Each row is a point on a landscape with many valleys, with its height.
A ball rolls from a point to whichever of its 6 nearest points has the largest drop for the distance, and stops where none of them is lower. Distance is the straight distance between rows; heights are no part of it.
<831> (h 269): |  -5 |  10 |  11 |   9 |  -2 |   4 |  20 |  -2 |  -2 |   5 |   0 |  29 |   3 | -17 |   3 |   5 |  -8 | -14 |  -9 | -22 | -22 |  -4 |   4 |   2 | -14 |
<571> (h 170): |  -7 | -11 |  23 | -15 |  25 |  10 |  -4 |  -3 |   0 |   4 |   7 |  -3 |   4 |  16 |  -5 |   3 | -16 |  -3 |  16 |  -4 |  11 |  22 |   8 |  -5 | -16 |
<245> (h 393): |  -4 |  23 | -21 |  10 | -23 | -25 |  -7 |   6 |  11 | -11 |   5 |  13 | -28 | -17 |   0 |  -2 |   1 | -16 | -13 |  -6 | -10 | -11 |  -5 |   1 |  -2 |
<170> (h 508): |  22 | -27 | -33 |  14 |   0 | -26 | -14 | -14 |  -3 | -12 |   5 | -29 |  15 |  12 |  -3 |  26 |   2 | -20 |   0 |  12 |  -8 |   4 |   0 |  20 | -17 |
<620> (h 260): | -22 |  13 |  -5 |   6 |  -9 |  -6 |   3 | -11 |   5 |  11 | -12 |  33 |  -8 |   9 |   7 |   5 |   3 |   6 |  -9 |  -6 | -13 |  -7 |   7 |  -5 |  -8 |
<757> (h 138): | -25 |  16 |   6 |   5 | -12 |   4 |  14 |  -7 |   2 |   8 | -17 |  48 |  -8 |  -6 |  11 |  10 | -20 |   2 |  -8 |  -7 | -22 |  -7 |   7 |   6 | -15 |
<758> (h 264): |   0 |  -8 |  11 |  -4 |  15 |   7 |   5 |  -2 |   0 |   4 |   4 |   2 |  10 | -11 |   5 |   6 | -15 |  -8 |  15 | -18 | -17 |  10 |   4 |   0 | -11 |
<1081> (h 213): |   0 | -19 |   3 |  -7 |  20 |  14 | -14 |  -4 | -13 |  -4 |  11 | -17 |  -6 |  19 | -16 |   8 |   0 |   9 |  13 |   8 |  26 |   6 |   4 |  -6 |   1 |
<1160> (h 307): |  -3 |   1 |  -3 |  -3 |  12 |   3 |   6 |  -1 |   7 |   9 |  -6 |  17 |  -8 |   5 |  -2 |  12 |  -3 |  -3 |   4 | -15 |  -5 |   2 |  -1 |  -9 | -21 |
<460> (h 85): |   1 |   2 |  21 | -13 |   2 |  16 |  24 |   7 |   3 |  -6 |   8 |  -7 |  30 | -11 |  11 |  -1 | -15 |  -4 |   9 |  -8 |  -5 |   1 |  -1 |  10 |   4 |
<23> (h 455): | -20 |  10 |  13 |  14 | -35 |  12 |   8 | -19 |  -5 |  15 | -30 | -13 |   2 |  12 |   4 | -15 |  22 |  22 | -20 | -10 |   5 |  10 |  13 |  -8 |  16 |
<525> (h 263): |  21 |   7 |  -9 |   4 |  -6 |   2 |  -2 |  -2 |   0 |   1 |  13 |   3 |  10 |  -2 |   9 |  -9 |  16 | -10 |  -9 |  -5 |  -3 | -11 |   9 |   0 |  12 |
<541> (h 547): |  14 |  11 | -28 |   8 |  -2 |  -1 | -13 |  10 |  -4 | -10 |  11 | -24 | -19 |  -7 |  -3 | -12 |  -3 |  -2 |  -8 |  16 |   8 |  -2 |   0 |   5 |  17 |
<4> (h 169): | -28 |   5 |  14 |  -3 |  -8 |   1 |  21 | -14 |  -6 |  10 | -26 |  42 |   3 |   5 |  16 |   8 | -12 |  -4 |  -8 | -10 | -23 |  -6 |  11 |  -3 | -22 |
<880> (h 445): |  -5 |  -4 | -17 |  -9 |  11 |   0 | -19 |   4 |  21 |  -6 |  -4 |  -7 | -28 |  11 | -24 |  20 |  13 | -10 |  -5 |  16 |  11 |   5 | -15 |  -1 |  -5 |
<93> (h 479): |   2 | -10 |  -5 |   0 |  10 | -23 | -29 |  -5 |  -1 | -16 |  -2 | -24 |   9 |   5 | -11 |  26 | -10 | -14 |   9 |  11 |  10 |   5 |  -6 |  13 | -16 |
<544> (h 282): | -11 |  -5 |   9 |  -2 |  -1 |  13 |  21 |  -2 |   1 |  12 |  -1 |   0 |  -6 |   3 |  -1 | -17 | -12 |  13 |  -9 |  -8 |  -6 |   7 |   6 |  -4 |   4 |
<258> (h 368): |   2 |  -7 |  -1 |  -5 |  -3 |  10 |  12 |   0 |  -6 |   6 |  -1 |  -8 |   8 |  17 |  11 | -19 |  11 |  22 | -12 |   7 |   7 |   9 |   4 | -10 |  24 |
<1036> (h 72): |   5 |  -2 |   1 |  -7 |   9 |  17 | -10 |   8 | -10 |  -6 |  12 | -18 |  -3 |   5 |  -7 | -14 |  -8 |  11 |  12 |   8 |  15 |   0 | -11 |  -4 |  13 |
<237> (h 316): | -14 |   3 |  17 |  10 | -20 |   3 |  13 |   3 |   1 |   9 | -18 | -11 | -10 |  -8 |  11 | -32 |  -9 |  21 | -19 |   3 |   3 |   9 |  -9 |   2 |  24 |
<621> (h 290): |  -8 |  -4 |  -1 |   4 |  -4 |  12 |   7 |   9 |   0 |   6 |   5 | -12 | -11 |   5 |  -4 | -25 |  -5 |  16 |  -5 |   1 |   6 |   5 |  -4 |  -3 |  16 |
<346> (h 215): | -10 |   0 |  14 |  10 | -25 |   6 |  13 |  -7 |   1 |   6 | -12 |  -6 |   0 |  10 |   6 | -25 |  10 |  24 | -23 |   2 |   1 |   5 |   0 |  -3 |  32 |
<536> (h 88): |   3 | -16 | -11 |   6 |   7 |   7 |  -6 |   2 |  -9 |  -2 |   6 | -10 | -24 |  17 | -15 |  -9 |  16 |  21 | -10 |   6 |  15 |  15 |   2 | -13 |  11 |
<881> (h 439): | -13 | -11 |   5 | -15 |  12 |   7 | -34 |   4 |  22 | -14 |  -6 |  -4 | -25 |  14 | -27 |  12 |   2 | -13 |   4 |  11 |  16 |   0 | -24 |  -2 | -16 |
<278> (h 133): |   1 | -29 |   5 | -12 |  31 |  11 | -16 |  -9 | -13 |  11 |   7 |  -8 |   9 |  24 | -14 |  14 |   7 |   2 |  16 |  12 |  20 |   8 |   1 |  -1 | -12 |
<342> (h 322): |  -2 | -18 |  10 | -15 |  -1 |  22 |  22 |  -3 |  -6 |   5 |  -6 | -12 |   7 |  23 |   0 | -15 |   5 |  10 |   0 |  -4 |  -5 |  17 |   8 | -13 |  10 |
<295> (h 755): |   5 |  13 | -15 |   3 |   2 |  -9 | -26 |   2 |  -4 | -19 |  10 | -30 | -33 | -24 |  -8 |  -1 | -15 | -13 |   6 |  11 |  15 |  14 | -13 |   6 |   8 |
<618> (h 261): |   7 | -13 |  -2 | -13 |  17 |  20 |  -5 |  -2 | -12 |  -8 |   8 | -11 |  19 |  16 |   3 |  -1 |   1 |   9 |  22 |   8 |   9 |   5 |   1 |  -2 |   2 |
<698> (h 237): |   4 |  11 |   4 |   8 | -14 |   1 |   4 |  19 |   3 |   2 |   0 |  -9 | -18 | -22 |   0 | -25 | -19 |  13 | -10 |  -2 |   1 |  -3 | -13 |  10 |  12 |
<94> (h 217): |  -1 |  -6 |  17 | -15 |   6 |  20 |  22 |  -3 |   1 |   2 |   0 |   2 |  19 |   8 |  12 |  -9 | -13 |   2 |   8 |  -5 | -11 |   7 |   1 |   4 |   7 |
<1246> (h 487): |   9 |  -5 | -17 |  10 |   6 | -26 | -12 |   2 |  -3 |   3 |  -4 |  -5 |  18 |  -8 |   8 |  18 |   7 | -23 |   7 |  -9 | -14 |  -1 |   4 |  13 | -23 |
<169> (h 302): | -11 |  -9 |  -1 |  -6 |  18 |   6 |  -5 |   3 |   9 |   4 | -13 |  21 |   8 |  14 |   2 |  19 |  -1 |  -9 |  19 | -15 |  -6 |   1 | -10 | -11 | -31 |
<202> (h 480): |  14 |   2 | -22 |  10 |   2 |  -2 | -25 |  -7 | -12 | -13 |  14 | -38 |  -7 |  -6 | -15 |  11 |   2 |  -9 |  10 |  17 |  12 |  -6 |  -3 |  19 |   4 |
<1211> (h 79): |   3 | -31 |  -2 |  -9 |  32 |   3 | -16 |  -1 |  -7 |   9 |  -7 |  -9 |   7 |  27 |  -6 |  24 |  16 |  -7 |  12 |  12 |  13 |   1 |  -5 |  -7 | -28 |
<372> (h 420): |   6 |  24 |  21 |   1 | -12 |  -1 |  30 |  22 |  -9 |  -4 |   8 |   7 |  25 | -26 |  19 |   1 | -14 |   8 | -17 |  -3 |  -8 |  -3 |  -3 |   3 |  13 |
<778> (h 506): |   5 |   6 |  -7 |  -4 |   5 |  -5 | -20 |   7 |  -3 | -12 |  10 | -18 | -22 | -11 | -16 |  -2 | -16 |  -5 |  10 |   1 |   9 |   7 |  -6 |  -1 |   1 |
<837> (h 241): |  -1 | -11 |  17 | -10 |   5 |  17 |  23 | -13 |   1 |   8 |  -6 |  12 |  11 |   1 |   8 |  -7 |  -7 |  -1 |   4 | -14 | -18 |   6 |   7 |  -9 |  -4 |
<789> (h 172): |  11 |   2 |  -5 |  21 | -19 |  -5 |   2 |   2 |   2 |   8 |   3 |   4 |  -7 |   1 |   4 | -32 |  18 |  15 | -18 |   9 |   5 |  -6 |   6 |  -5 |  26 |
<1045> (h 475): |  16 |  -2 | -28 |   9 |   2 | -20 | -17 |  -7 |   4 |  -6 |   7 | -20 |   3 |   2 |   4 |  23 |  17 | -20 |   0 |  10 |  -6 |  -6 |   5 |   8 | -18 |
<644> (h 64): | -14 |  18 | -13 |   9 | -13 | -12 |   1 |   7 |  13 |   4 | -10 |  23 | -23 | -15 |  -1 |   1 |  -4 |  -4 | -11 |  -8 |  -9 |  -9 |   4 |  -4 |  -4 |
<646> (h 270): |  14 |  12 |  14 |  10 |  -3 |  -2 |  20 |   3 |   4 |  -3 |   6 |  19 |  22 | -26 |  14 |   2 |   3 | -11 |  -9 | -17 | -21 |  -5 |   6 |   8 |  -2 |
<990> (h 224): |  -1 |   2 |  11 | -10 |   7 |  13 |  -4 |   7 |  -1 |  -7 |  12 |  -5 |   2 |  -1 |  -4 | -15 | -19 |   6 |  11 |   2 |   4 |   5 | -11 |  -4 |   9 |
<168> (h 323): | -17 |  -5 |   7 |   5 |   2 |  -2 |   6 |   7 |   9 |  13 |   1 |   3 | -23 |  -5 | -11 |  -6 | -17 |   7 |  -3 |  -7 |   1 |  13 |  -5 |  -6 |  -2 |
<1125> (h 244): |  -2 |  23 |  21 |  -5 | -22 |   2 |  39 |  -1 |   0 |   9 | -15 |  10 |  10 | -10 |  17 | -11 |  -5 |  11 | -25 |   3 |  -3 |  -1 | -10 |   2 |  14 |
<1012> (h 438): | -15 | -15 |   8 |   9 |  -8 |  14 | -14 |  -5 |  -8 |  11 | -10 | -18 | -21 |  18 | -14 |  -9 |   3 |  29 |  -9 |   2 |  15 |  26 |   8 | -10 |   3 |
<754> (h 447): | -10 |  -4 | -17 |  -7 |   5 |  -1 | -16 |   8 |  18 |  -5 |  -6 |  16 | -19 |  17 | -15 |  11 |  14 |   1 |  -2 |   5 |  -3 |  -6 | -12 |  -5 | -15 |
<162> (h 585): |   9 |  14 | -35 |   5 |   1 | -15 | -14 |  -5 |   9 |  -6 |   7 |  -7 | -25 |   0 |  -5 |  10 |  19 | -23 | -12 |  15 |   9 |  -4 |   1 |  -8 |   0 |
<281> (h 216): |  17 |  12 |  16 |   0 | -18 |  -1 |  37 |   2 |  -1 |   5 |  -2 |  26 |  15 | -10 |  20 |  -6 |   9 |  -1 | -17 |   0 |  -7 |  -9 |  -6 |  -4 |  13 |
<974> (h 536): |  19 | -14 | -10 |   7 |  -5 | -26 |  -8 | -11 |  -7 |   1 |   1 |   0 |  23 |  -8 |  14 |   7 |  18 | -23 |   2 | -17 | -19 | -10 |  11 |   7 | -12 |
<112> (h 399): |   4 |  -6 | -12 |   2 |  15 |  -2 | -11 |   5 |  -2 |   0 |   5 |  -3 |   2 |  -1 |  -5 |  15 |   2 | -11 |   7 |  -1 |   2 |   1 |   5 |  -2 |  -9 |
<159> (h 357): |  -2 |  -5 |   8 |  -5 |  18 |  -7 | -24 |   7 |  20 | -19 | -14 |  -5 |   8 |  10 | -13 |  29 |   1 | -17 |  14 |   1 |   2 |   1 | -18 |   2 | -39 |
<365> (h 676): |   8 |  -1 |  -5 |  -3 |   6 |   1 | -28 |   4 | -15 | -19 |   8 | -25 | -34 | -13 | -15 | -11 |  -9 |  12 |   8 |  19 |  25 |   2 | -15 |  -1 |   9 |
<520> (h 245): | -11 |   5 |   0 |   8 |   7 |  10 |  11 |   5 |   7 |  11 |   4 |  17 |  -7 |  -8 |   1 |  -2 |  -9 |  -3 |  -1 | -21 |  -5 |   4 |   2 |  -1 |   0 |
<706> (h 359): |   6 |  -7 | -19 |  -5 |  16 |  -7 | -12 |  -4 |   3 |   3 |  -3 |  11 |  -2 |  19 |   6 |  13 |  28 | -11 |   1 |   3 |  -3 | -10 |   8 | -12 | -18 |
<236> (h 366): |   8 |  15 |  -5 |   2 |  -2 |   2 |  -6 |  15 |  -3 | -10 |   9 | -12 |  -6 | -19 |  -1 |  -8 |  -8 |  -1 |  -2 |  -4 |   0 |  -6 | -12 |   9 |  10 |
<548> (h 265): |  19 |   3 |  13 | -11 | -12 |   2 |  20 |  -2 |  -6 |  11 |   4 |  13 |  33 |  -3 |  35 |   0 |   9 | -10 |  -2 |  -3 | -15 | -10 |   7 |  -1 |   9 |
<67> (h 354): |  17 |  -5 | -12 |   0 |  14 |   9 | -17 |   0 |  -9 |  -5 |  15 | -24 |   8 |   5 |  -3 |   2 |  14 |   4 |   5 |  14 |   9 |  -6 |   1 |   6 |   7 |
<573> (h 272): |   6 | -11 |   4 | -19 |   8 |  13 |  15 |   0 |  -4 |   5 |   2 |  -7 |  29 |  19 |  28 |  -5 |   5 |  13 |  10 |   8 |   1 |   0 |   3 |  -5 |  11 |
<228> (h 315): |   2 |  13 | -22 |  14 | -14 | -18 |   0 |   0 |  10 |   1 |   0 |  13 | -26 |  -7 |  -6 |  -3 |  12 |  -3 | -10 |   0 |  -3 | -15 |   5 |  -3 |   2 |
<403> (h 415): |  -3 |   2 |  -5 |  -1 |  15 |  -4 | -12 |  11 |   9 |  -9 |   5 |  -6 |  -1 |  -7 |  -7 |  16 | -13 | -12 |  11 |  -6 |   3 |   8 |  -5 |   0 | -15 |
<442> (h 118): |   0 |  17 |   4 |  11 | -14 |   3 |  16 |   8 |   5 |   4 |   9 |  16 |  -8 | -23 |   1 | -14 |  -5 |   0 | -15 | -10 | -10 | -11 |   4 |   5 |   3 |
<1166> (h 251): | -15 |  29 |  -1 |  16 | -19 | -21 |  11 |  -2 |  -6 |   6 |  -2 |  39 | -15 | -17 |   3 |   2 |  -6 |   4 | -14 |  -8 | -12 | -17 |  17 |   8 |   1 |
<486> (h 498): |  13 |   3 | -13 |   6 |   2 |  -6 | -13 |   3 |  -2 | -10 |  16 | -20 |  12 | -16 |  -3 |   3 |  -7 | -13 |   8 |  -7 |  -2 |  -2 |   3 |  15 |   4 |
<165> (h 275): |  -1 |   3 |  11 |   1 | -18 |   1 |  22 | -11 |  -7 |  11 |  -4 |  27 |   2 |   0 |  18 | -15 |   8 |  -3 | -18 |  -1 | -13 |  -6 |  14 |  -7 |   9 |
<65> (h 233): |  18 |  10 |   0 |   1 | -11 |  -1 |  10 |  14 |  -3 |  -5 |  11 |   1 |  20 | -19 |  15 |  -6 |   2 |  -1 |  -6 |  -5 |  -2 | -18 |  -4 |   1 |  22 |
<362> (h 115): |  14 |   7 | -14 |  -4 |  -7 |   0 |   2 |   8 |  -7 |  -4 |  12 |  -9 |  23 |   1 |  22 |  -1 |   6 |   9 |   4 |  11 |   9 | -17 |  -3 |   3 |  18 |
<688> (h 205): |  -3 | -10 |   9 | -10 |  18 |  12 | -11 |  -2 |  -8 |  -6 |  13 | -12 |  -4 |   1 |  -8 |  -7 | -16 |  12 |  20 |   6 |  18 |   6 |  -7 |  -3 |   2 |
<908> (h 631): | -15 |  10 | -15 |  -6 |   6 |  -5 | -11 |  15 |  21 |  -2 |  -8 |  14 | -26 |   0 | -18 |   9 |  -5 |  -3 |   2 |  -2 |   3 |   4 |  -9 |  -6 | -15 |
<1265> (h 209): |  26 |   8 |   1 |  10 |  -9 |  -4 |   8 |  -3 |  -7 |  -2 |   9 |  16 |  26 | -20 |  20 |   4 |  16 | -20 |  -4 | -10 | -12 | -18 |  10 |   1 |   9 |
<356> (h 120): |  10 |  11 | -15 |   1 | -11 |   1 |  -1 |  13 |  -5 |  -6 |   6 | -10 |  -6 |  -6 |   6 | -28 |   1 |   8 |  -9 |   7 |   8 | -13 | -15 |   0 |  31 |
<839> (h 296): |  10 |   3 |   9 |  -2 |  -2 |   5 |  16 |  16 |   1 |  -7 |  10 |   1 |  32 | -13 |  24 |  -2 |   4 |  -1 |   0 |  -3 | -13 |  -5 |   3 |  13 |   8 |
<1110> (h 353): |  24 |  -2 | -14 |   1 |  -7 |  -3 |  -7 |  -1 |  -9 |  -1 |  18 | -11 |  22 |   1 |  14 |   2 |  15 |  -5 |   5 |   6 |   2 | -16 |  12 |   3 |   3 |
<135> (h 148): | -19 | -13 |  14 | -10 |  13 |  -2 | -21 |   2 |  20 |   1 |  -9 |   4 | -29 |   9 | -29 |   9 |  -2 |  11 |   5 |   9 |  18 |  14 | -14 |  -7 |  -4 |
<579> (h 211): |  -6 |   1 |   9 |  -5 |   0 |  -3 |   9 | -14 | -16 |  15 |   4 |  36 |   8 |   4 |  22 |   9 |   8 | -16 |  -5 | -16 | -17 |  -5 |   8 |  -9 | -11 |
<201> (h 305): |  12 |  -4 |  -5 |  -7 |   7 |   3 |  -5 |   2 |  -8 | -15 |  13 | -24 |  24 |  -1 |   3 |   0 |  -3 |  16 |  19 |   9 |  15 |  -9 |  -4 |   8 |   8 |
<679> (h 461): |   5 |   4 |  -9 |   2 |  -2 |  -3 | -14 |  14 |  -8 |  -7 |   4 | -15 | -27 |  -9 |  -9 | -18 | -12 |  17 |  -1 |   9 |  12 |   1 |  -5 |  -1 |  13 |
<723> (h 256): |  10 |   2 |  -3 |   5 |   2 |  -5 |   3 | -10 |  -5 |   8 |   0 |  30 |   5 |   1 |  18 |   8 |  22 | -20 |  -5 | -10 | -14 | -14 |  13 | -14 | -13 |
<793> (h 214): | -21 |  -8 |  -6 |   5 |   3 |   1 |  -5 |  -7 |  13 |   8 | -12 |  20 | -21 |  19 | -12 |   7 |  11 |  13 |  -3 |   8 |   4 |  13 |  -2 | -10 |  -8 |
<42> (h 153): | -32 |  -1 |   5 |   3 |  -3 |   2 |   7 | -11 |  13 |  19 | -18 |  16 | -12 |  17 |  -8 |  -2 |   3 |  20 |   0 |   4 |  -1 |  17 |   5 |  -6 | -12 |
<682> (h 349): |  -3 | -12 |  27 | -15 | -21 |   8 |  35 | -17 | -10 |  15 | -25 |  14 |   8 |  11 |  14 | -15 |  18 |  -1 |  -6 |  -9 | -14 |  -3 |  12 |  -9 |   4 |
<381> (h 423): |  22 | -14 | -26 |  -7 | -10 | -14 |  -5 |  -6 | -15 | -24 |  17 | -22 |  35 |   6 |  -2 |   9 |   8 |  14 |  27 |  14 |  16 | -16 | -12 |  17 |  -2 |
<585> (h 424): |  15 | -13 | -10 |   1 |  12 |  -3 | -18 |   2 |   0 |  -4 |  10 | -26 |  19 |  -4 |  -4 |   3 |  -5 |  -9 |  17 |  -4 |  -3 |  -3 |   7 |  15 | -11 |
<862> (h 152): |  26 |  14 |   5 |   7 | -19 |  -2 |   9 |   4 |   6 |   4 |  11 |  13 |  15 | -11 |  17 | -14 |  16 |  -8 | -13 |   4 |   4 | -15 |   2 |  -1 |  20 |
<1235> (h 281): |   2 |   1 |  10 |  -1 |   4 |   6 |   7 |  14 |   1 |  -7 |   9 |  -2 |  18 | -16 |  -1 |   2 | -16 | -12 |   9 | -16 | -11 |  -2 |   6 |  10 |  -3 |
<891> (h 704): |   7 |  -6 |   4 |  -8 |   3 | -14 | -21 |  -4 | -10 | -25 |  16 | -28 |  17 | -19 | -20 |   2 | -15 |   6 |  29 |   5 |  23 |  -2 | -22 |  15 |  -1 |
<41> (h 873): |   2 |  21 | -26 |   7 |  -2 | -17 | -20 |   6 |  16 | -13 |   3 | -12 | -25 | -19 | -13 |   9 |   1 | -21 |  -1 |   3 |  -3 |   5 | -16 |   6 |  -1 |
<388> (h 116): | -44 |  16 |  14 |   9 |  -9 |   8 |  12 |  -8 |   6 |  18 | -34 |  23 | -14 |   4 |  -1 |   6 | -14 |  14 |  -2 |  -1 | -12 |   9 |  10 |  -7 |  -6 |
<1253> (h 266): | -18 |  12 |  19 |  19 | -12 |   1 |  22 |  -4 |   3 |  19 | -14 |  13 | -14 | -12 |   2 | -14 |  -5 |  11 |  -8 |  -5 |  -7 |  -1 |   3 |   1 |   7 |
<1249> (h 166): |  -3 | -17 |  19 | -18 |  27 |   5 | -18 |  -3 | -16 |   0 |  10 | -14 |  15 |  11 |  -9 |  11 | -14 |   7 |  25 |  -1 |   8 |   9 |   1 |   0 | -20 |
<310> (h 317): |  13 |  28 |  -4 |  28 | -37 | -16 |   0 | -12 | -10 |  11 |  -6 |  45 |  -9 | -15 |  -2 |  -6 |   6 |  -2 | -19 |   6 |  -5 | -18 |  14 |   0 |  15 |
<96> (h 304): |  -2 |   5 |  33 | -13 |  -3 |  16 |  41 |   1 |   1 |   3 |  -5 |   7 |  18 | -13 |   8 |  -7 | -11 |  -5 |   0 | -13 | -15 |   0 |   2 |   3 |   4 |
<43> (h 219): |  -9 |  -6 |  -1 |   5 |  -6 |   4 |  11 | -18 |  -1 |  11 | -10 |  29 |  -8 |  18 |   8 |  -4 |  16 |   7 | -12 |  -2 |  -1 |   1 |  16 | -14 |  -5 |
<817> (h 234): |   6 |   9 |   4 |   3 |  -5 |  10 |  19 |   6 |   4 |   3 |   4 |   6 |   0 | -10 |   2 | -18 |  -5 |   6 |  -9 |  -5 |  -3 |  -4 |   0 |   2 |  17 |
<605> (h 329): |   0 |  -5 |  -7 |  -5 |  14 |   1 | -19 |   6 |   1 |   2 |  12 | -12 | -12 |   8 | -14 |  10 |   1 |  -1 |   8 |   4 |  15 |   6 |   6 |  -5 |  -6 |
<298> (h 212): |  -3 | -12 |  -6 |  -9 |  23 |   5 | -23 |  -2 |   9 |  -2 |  -9 | -12 |  -3 |  22 | -18 |  26 |  14 | -22 |   6 |  15 |  18 |  -6 | -16 |  -4 | -11 |
<622> (h 446): |   7 |   2 | -18 |   4 |   3 |  -3 |  -4 |   3 |   5 |   6 |   6 |   1 | -20 |   4 |  -5 |  -2 |   9 |   2 |  -8 |   5 |   3 |   0 |  14 |  -2 |   4 |
<87> (h 280): |  -3 |  -5 |   6 |  -5 |  28 |   1 | -26 |   4 |  -6 |  -8 |  11 | -21 | -11 |   3 | -22 |   8 | -18 |   0 |  16 |   4 |  15 |   7 |  -5 |  -3 |  -9 |
<1159> (h 167): | -13 | -13 |  20 | -15 |  36 |  -4 | -22 |   2 |   7 |  -2 |   0 | -12 |   0 |  17 | -17 |  24 | -10 |  -4 |  16 |  -1 |  14 |   9 | -10 |   3 | -26 |
<300> (h 454): | -18 |  -1 |  28 |   1 | -25 |   9 |  22 | -10 |  -4 |  14 | -34 |  -3 |   7 |   9 |   0 | -17 |   9 |  18 | -10 | -13 |  -8 |   9 |  24 |  -6 |   5 |
<284> (h 528): |   7 |  -8 | -17 |  14 |   3 | -26 | -25 |  -3 |   8 | -19 |   4 | -27 |  10 |  -1 | -17 |  29 | -16 | -20 |   4 |  16 |   0 |  14 | -14 |  23 |  -6 |
<1210> (h 510): |  24 | -18 | -24 |   3 |  -8 | -15 | -13 |  -6 |  -9 | -18 |  11 | -31 |  22 |  -4 | -10 |  14 |  -1 |  -8 |   9 |  11 |  -5 |  -4 |   4 |  27 |   0 |
<317> (h 176): | -31 |   3 |  10 |   1 | -13 |  -3 |  11 | -19 |  -5 |  17 | -27 |  40 |  -2 |  23 |  16 |   9 |   5 |   4 | -10 |   5 | -22 |   0 |  15 | -12 |  -6 |
<235> (h 254): | -16 | -14 |  24 |  -6 |   9 |  13 |  -5 |  -1 |  -5 |   3 |   2 | -13 | -19 |  13 | -14 | -15 | -19 |  24 |   7 |   0 |  16 |  26 |  -9 |  -5 |   3 |
<1038> (h 91): |  10 |  12 |   9 |  10 | -26 |  -2 |  20 |   3 |   4 |   9 |  -1 |   8 |   3 |   0 |  11 | -24 |   8 |  14 | -28 |   6 |   4 |  -9 |  -1 |  -2 |  32 |
<1242> (h 336): |  -8 |   7 |  22 |   5 | -17 |   8 |  27 |  -2 |  -4 |  11 | -18 |   0 |   2 |   2 |   6 | -18 |   3 |  16 | -14 |   1 |  -4 |   4 |   4 |  -1 |  20 |
<1232> (h 707): | -18 |   8 | -15 |  -3 |  -1 |  -6 | -11 |   7 |  24 |  -6 | -10 |  11 | -32 |  -1 | -20 |   2 |   1 |   0 |   3 |   2 |  -4 |  -2 | -17 |   6 | -11 |
<435> (h 279): | -22 |  -9 |  22 | -11 |  -3 |  15 |  13 |  -6 |   2 |   4 | -12 | -15 |  -6 |   7 |  -8 | -21 | -26 |  22 |   4 |  -3 |   5 |  23 |  -1 |  -9 |  10 |
<704> (h 151): |  -4 |  15 | -21 |  13 |   2 | -24 | -13 |  -1 |  18 | -22 |  -4 |  -7 |  -5 | -14 |  -5 |  17 |  -1 | -27 |  -4 |  -4 | -11 |   0 |  -5 |   6 | -10 |
<940> (h 306): |   2 |   7 |  23 | -13 |  -5 |  14 |  35 |   8 |  -3 |   3 |  -4 |   6 |  22 |  -6 |  24 |  -3 |  -7 |  -1 |  -5 |  -4 |  -9 |  -1 |  -2 |   2 |   7 |
<64> (h 428): |  17 | -13 | -14 |  -1 |  15 |  -8 | -15 |  -3 |  -8 |   3 |   9 | -26 |  10 |   6 |   1 |  19 |   7 | -12 |  10 |   6 |   3 |  -7 |   4 |   6 | -20 |
<467> (h 287): |   1 |  -4 |  22 | -18 |  -9 |  16 |  32 |  -6 |  -1 |   8 |  -2 |   9 |  17 |  10 |  21 | -11 |   9 |   3 |  -8 |   0 |  -5 |   3 |   6 |  -9 |  14 |
<764> (h 294): |   7 | -14 |   0 |  -3 |  13 |   6 |  -1 |  -4 |  -5 |  16 |   6 |   5 |  14 |   1 |   8 |   3 |  10 | -10 |  12 | -11 | -11 |   0 |  12 |  -3 | -14 |
<596> (h 218): |  -5 | -15 |  -2 | -12 |  23 |   6 | -18 |   0 |  15 |   1 | -15 |  17 |  -8 |  23 | -14 |  15 |  15 |  -2 |   5 |   6 |   7 |   1 | -13 | -11 | -23 |
<191> (h 76): |  16 |  14 | -16 |  13 |  -7 | -15 |   6 |  -5 |  -2 |  -5 |   6 |  19 |   3 | -20 |   6 |   5 |  12 | -23 | -12 | -16 | -12 | -16 |  16 |   2 |  -1 |
<1090> (h 299): |  -2 |   8 | -14 |   6 |  -4 |  -9 |  -3 |  -2 |   7 |  -3 |   0 |  15 |  -4 |  -6 |   8 |   6 |   4 | -14 |  -2 | -14 | -12 | -10 |   6 |  -5 |  -9 |
<166> (h 647): |   6 |   6 |  -5 |   3 |  -3 | -17 |  -7 |  11 |  -4 | -26 |   8 | -20 |  26 | -23 |  -5 |  -5 | -20 |   6 |  22 |   2 |   2 |  -9 |  -9 |  19 |  17 |
<1000> (h 400): |  -7 | -20 |  11 |  -4 |  10 |   7 | -15 |   5 | -12 |  -7 |   4 | -16 | -30 |  13 | -20 |  -6 | -12 |  24 |   5 |  15 |  33 |  22 | -10 | -14 |   8 |

Call two points neighbours if one is among the 6 nearest of the other. Go from one point of each pair to the other, from neighbour to neighbour, staying as low as possible. Name the highest point that can't be avoided.
<1038> and <644>: <817>
<704> and <1036>: <1090>
<1036> and <1211>: <688>
<1211> and <135>: <596>
<536> and <1211>: <1081>
<356> and <191>: <1265>
<356> and <1038>: <789>
<388> and <135>: <793>
